Each row is a point on a tangle of strands that fork and nearly touch. The rows are in no order.
(in the rows, 128 means zero)
Points whose rows are less than 90.7 apart are linked; no others are. Some points are linked to none.
k_469: [157 108 163  71 112  84 136 125 101 170  94 116 138  48 151 134 103 122
 136  86 132]
k_170: [ 98 191 114 138 167 167 102 167 126 137 205 138 127 153 131 113  93 127
  99 164 147]
k_500: [162  90 151  90  95 124 154 148 126 149 178 155 119 146 130 129 131 143
 112  83 116]
k_625: [139  90 151  99  74 113 168 155 159 134 160 150 103 119 103 153 131 138
 128  97 118]
k_415: [ 94 176 106 133 171 166 139 125 162 119 199 156  88 186 104 122 101 167
 122 165 155]
k_395: [118 142 136 137 140 122 117  87  96 118  60  81 160  77 197 105 145 113
  97 184 117]
k_431: [171 133 146  73 148 128 146 130  87 166 167 157 146 169 163  98 131 117
 109  84 121]
k_641: [148  97 124 129 159 105 166  69  79 162  78  89  98 145 124  77  96 184
  94 159 104]
k_558: [134 124 153 139 102 134  91 127 155 133 146 143 124 150 126 105 151 115
 134 190 147]
k_955: [ 77 148 112 132 126 124  75 127 161 110  72 128 163 105  87 162 168 112
 142 106 192]
k_341: [ 88 155 105 116 168 163 173 129 159 132 199 164  95 186  90 132 136 178
 125 125 151]
k_326: [ 83 184 134 139 135 183 101 151 147  94 138 137 132 122 160 133 161  66
 167 133 138]
k_968: [111 131 120 138  93 138 189 137 212  86 129 141  93 135  84 200 152 136
 162 125 153]
k_427: [124 139 127 174 141 158 107 142 130  95 155 121 121 161 132 120 122 112
 120 155 104]
k_907: [111 140 126 160 114 116  59 115 135 109  99 127 161 116 132 107 132 107
 121 179 146]
k_547: [112 105 143 129 126 121 163  75  67 117  62  85 153  92 152 143 133 145
 128 138  96]
k_924: [175 112  98  94 178 107 161 152  63 154 119 148 176 118 156  77 124  98
 107  84  81]
k_522: [157 155 131 152 149 121 130 119  97 135  90  67 125  75 188  61 135 127
  85 199  81]
k_971: [110 118 102  93  59  75 134 138 185 118 144 143 101 125  83 175 127 135
 155 115 172]
k_397: [134 159 102 117 163 142 117 147  79 140 186 132 151 172 152  96 118 124
 100 100 107]
k_853: [164 147 117 122 158 111 144 122  81 163  99  83 111  81 195  53 135 134
  92 161  86]
k_525: [113 120 118  68  72 100 140 159 187  96 184 165 107  83 116 163 121  88
 161  72 127]
k_643: [123  87 147  61  65  94 124 146 178 122 149 151 117  66 145 164 129  96
 142  82 118]
k_936: [121  96  98 164 144 113 132 100  90 119  96 100 117 153  88 149  92 159
 132 128  99]
k_201: [177 113 158 102 113 133 121 120 138 198 132 148  86 137 162  75 164 133
 120 149 129]
k_479: [139 152 128 167 127 119  65 118 106 128 110 110 150 101 161 106 116  85
 116 190 134]
k_477: [189 147 131 181 126 121 123 142  94 166 149  94 158 131 144  87  95 126
  62 198 119]
k_353: [118 111 162  70  64 104 132 113 149 147  77 106 136  63 157 148 133 155
 114 105 164]
k_686: [187 108 114  82 173 105 165 160  83 138 133 132 179 129 124 114 104 104
 109  60  96]
k_451: [181 116 110  70 170 106 151 160  86 140 146 143 172 157 109 130  86 125
 104  63 126]
k_334: [136  93 175 143 108 146 121 101 158 132 104 118 132 115 174 116 186 130
 126 172  86]
k_559: [119 177  98 100 190 148 130 151  87 128 170 149 155 166 145 122 122 112
 120  77 119]
k_491: [160 130 104  88 157 114 140 152  71 153 168 152 145 167  97 123  82 126
 126  64 140]
k_103: [148 141 128 110 157 103 161  97  69 154  78  71 104  82 165  50 126 167
 105 164 100]
k_58: [155 128 153 149 112 137 103 126 124 158 133 119 109 137 165  75 121 125
  94 176 116]
k_891: [150  93 139  77 113  83 111 137 119 156 115 126 131  60 128 147  72 115
 134  68 124]
k_65: [113 126 131 162 114 148 140 142 169  81 170 148 104 188 102 110 129 155
 132 178 113]
k_370: [128  93 116 156 143 110 165 123  99 125 109 107 130 147  92 152  99 160
 130  84  79]
k_176: [165 121 167  83 139  99 127 127  97 167  99 102 125  49 164 107 129 134
 128  86 111]
k_310: [156 138 116  59 173 135 129 140  92 159 189 155 163 185 153 103 130 134
  98 105 102]
k_347: [107 185 107 163 161 172 101 156  96 101 147 104 143 109 163 125 131  58
 133 141 108]
k_83: [146  81 137  98  79 107 135 116 123 172 118 130  88 112 103 146 129 153
 139 119 151]
k_880: [126 101 160 123  95 139 138 131 145 129 145 134 124 113 151 149 181 109
 147 104 110]
k_678: [122 165 157 135 128 165  89 156 136 135 204 136 142 135 165 102 145  99
  98 171 133]
k_755: [107 162 117 119 160 153 178 135 155 125 181 145 107 174  94 148 122 164
 143  81 138]
k_564: [116  90 139 130 113 119 151  97  96  98  72  79 157  96 144 160 111 157
 118 104 101]
k_651: [106 164 128  93 160 164 175 145 165 119 194 165 134 156 116 149 138 144
 136  72 122]
k_692: [146 137 140  94 144 139 144 158 117 127 178 147 165 135 128 136 139 109
 136  47 114]
k_809: [ 93 150 106 128 104 111 107 133 194 111  93 145 134 123  72 168 172 106
 160 118 204]
k_464: [152  90 119 148 151 110 145  90  93 159  96 110 104 156 129  96  90 154
 107 159 100]
k_908: [118 177 129 145 139 152  82 161 107 142 203 126 136 148 155 113 115  92
  89 158 130]
k_872: [106  91 140  58  63  83 113 120 162 134  98 139 131  53 152 157 123 123
 123  97 136]
k_504: [119 125 100 141 143 128 102 121  79 121  97 112 152  91 143 137 141  82
 146 122 120]
k_804: [101 129 111 174 120 119  82 112 157  84  89 135 136 157  86 121 119 153
 144 178 150]
k_700: [119 139 103 117 102 135 137 131 159 124 160 149  85 156  71 158 135 140
 170 141 190]
k_618: [102 129 109 124 138 116 100 109  68 122  57 105 177  67 137 148 149  91
 141 120 134]
k_655: [ 80 143 107 132 140 120  85 112 109 112  53 107 174  86 117 165 156  98
 148 111 164]
k_408: [120 161 106 175 132 138  75 148 100 110 126 100 163  92 154 126 130  57
 117 173 118]
k_684: [ 81 191 128 170 165 190 139 141 161  88 135 133 132 134 167 136 134  79
 164 106 123]
k_351: [163  93 167  98  89 136 149 118 143 171 159 153  88 137 147 109 185 131
 117 143 137]
k_802: [128  68 151 142 103 132 169 138 162  99 114 101 136 113 129 178 122 151
 124  73  57]
k_416: [121 154  78 161 146 130 113 131  99 135 130 131  87 181  68 138  88 138
 161 114 170]
k_30: [ 98 194  95 174 175 174 119 152 115  86 137 125 131 126 166 130 123  71
 139 108 105]
k_568: [108 119 148 128 132 132 130  73  91 113  52  92 173  86 172 124 164 130
 119 147 112]
k_72: [129 107 128  98  77 117 167 159 178 102 178 149 101 115 113 171 125 121
 142  85 112]
k_698: [125 169 123  79 180 142 158 165 148 117 187 153 176 139 122 154 129 141
 136  44 110]
k_583: [107 130 106 118  70 106 121 144 193 117 106 132 121 107  73 182 158 117
 146 118 187]
k_597: [156  95 140 116 103 116 120 121 110 179 135 135  97 152 103 128 125 143
 133 121 141]
k_367: [109 132 121 169 141 175 149 155 165  90 181 130 108 205 122 114 118 165
  95 159 103]
k_217: [111 148 107 118 106 129 168 141 153 135 176 153  79 152  66 167  98 146
 167 105 183]
k_822: [123 112 154 137  99 157 142 141 177 105 147 135 132 126 128 167 190 110
 154 113 106]
k_987: [167 104 153  93 125 120 138 133 102 185 156 150 136 137 149 115 121 116
 115  67 125]
k_178: [116 139 120 153 113 103  75 121 173  94  98 164 136 151  85 123 147 126
 138 181 182]
k_761: [ 96 159  88 177 145 146 118 122 130 110 114 131  99 170  84 130  70 140
 162 147 164]
k_98: [137 145 165 144  96 138  78 149 154 117 168 156 139 135 166  97 145  95
 112 202 142]
k_305: [108 104 134 176 123 121  96  86 156  88  85 115 140 146 104 127 115 161
 129 188 123]
k_481: [135  76 125 148 127 124 172 140 143  97 120 111 141 132 107 166  89 163
 120  52  75]
k_399: [ 91 122 133 150 123  97  70 106 165 108  74 162 161 120  90 117 166 139
 114 165 205]
k_62: [106 130 135 144 101 160 185 139 207  72 136 134 109 121 119 175 178 124
 170 115 114]
k_943: [100 187 115 169 163 169 128 144 162  98 172 155 101 175 115 117  67 149
 128 178 159]
k_997: [112 119 122 161 109 139 167 131 196  81 123 142  94 164  71 174 147 155
 168 147 138]
k_414: [137  95 150  86  81  91 109 103 131 170  90 115 122  93 125 154 124 157
 127 115 167]
k_47: [117 106 165 154 104 136  96 114 172  94 100 147 147 121 143 131 193 125
 136 179 117]
k_3: [141  90 159 128 104 133 118 114 140 143 144 146 107 151 129 128 185 119
 132 173 137]
k_146: [127 109 126 170 115 151 153 122 172  92 146 138  89 191  81 142 132 167
 145 165 137]
k_666: [162 124 154 123 129 125  98  99 127 169 103 118 101 103 182  76 158 130
 119 156 119]
k_696: [105 121 129 111  89 132  93 120 136 143 108 133 137 107 114 149 161 104
 156 123 164]
k_270: [122 118 105  88  76  94 142 149 159 133 155 148  87 136  70 170  82 142
 150  93 159]
k_442: [123  72 135 166 106 117 124  92 148 116 101 118 111 168  95 121 111 185
 122 184 109]
k_717: [116 167  77 136 165 135 117 136  83 144 121 144 101 155  74 140  69 118
 167  94 167]
k_73: [114 120 116 134 103 120 113 129 166 105 120 150 106 163  79 143 156 131
 156 167 184]
k_704: [126 148 109 108 150 119 124 145  86 142 160 157 122 143  90 139  94 108
 165  75 160]
k_133: [109  69 153 137 114 127 176 107 122  94  88  81 144 103 130 164 113 179
 125 105  77]
k_609: [107 175  93 191 165 156 122 134 150  83 122 151 101 172 109 132  64 136
 150 177 164]
k_192: [ 98 133 149 143 116 106  65  96 146 118  69 126 163 116 129 118 161 139
 113 173 177]
k_268: [192 124 138  91 171 109 148 132  82 178  96 116 125  80 175  78 145 130
 116  97  96]
k_356: [138 126 114 139 160 134 121 130  73 136 129 127 143 112 150 125 146  77
 135  95  94]
k_18: [127  96 167 130 116 135 135  88 141 137  78  87 143  91 173 133 169 145
 128 143 101]
k_749: [127 151 121 114 185 138 145 161  90 120 163 132 160 124 124 131 127  89
 139  48 117]
k_66: [159  90 128 128 124 108 138 105  93 181 128 125  98 156 122 106 114 158
 113 131 114]
k_285: [131 134 136 165 133 128 129 102 107 106  80  73 167  71 183  92 127 128
  83 202  75]
k_884: [100 206 110 183 173 158 113 159 142 113 168 122 124 154 122 121  70 129
  97 168 156]
k_461: [151 124 123 115 151 105 152  77  69 153  70  93 111  93 148  85 102 174
 117 154 127]
k_896: [123  84 121 156 123 121 124 102 122 136 101 112 105 169  85 145  99 169
 137 147 123]
k_252: [180 119 123 101 172 116 150 135  78 168 107 132 157 104 184  75 147 106
  96  87  70]
k_336: [166 131 131 172 128 118 108 129 102 156 130 102 117 132 154  81  90 125
  81 198 120]
k_566: [138 109 155 137 125 142 121 129 115 143 132 133 138 103 149 138 167  96
 154  99 103]

A fork is a point with three links, a tip a point with one. Leave the first point through the second and follow the links. Name the first fork or tip that comes.
k_968, k_62 -> k_178
k_58, k_666 -> k_943
k_451, k_686 -> k_891
k_655, k_618 -> k_367
k_558, k_3 -> k_477
k_370, k_481 -> k_568
k_178, k_399 -> k_326

A fork is a point with three links. Follow the links from the first point to the second and name the forks in between, in order.
k_451, k_749 -> k_943
k_270, k_133 -> k_178
k_47, k_804 -> k_568

Follow the links from the first point to the second, and from the first to the third. Name the last point that the two ways share.
k_761, k_397, k_98 -> k_943
k_558, k_559, k_252 -> k_943
k_564, k_30, k_583 -> k_178
k_684, k_305, k_655 -> k_178
k_370, k_334, k_66 -> k_568
k_47, k_305, k_66 -> k_568
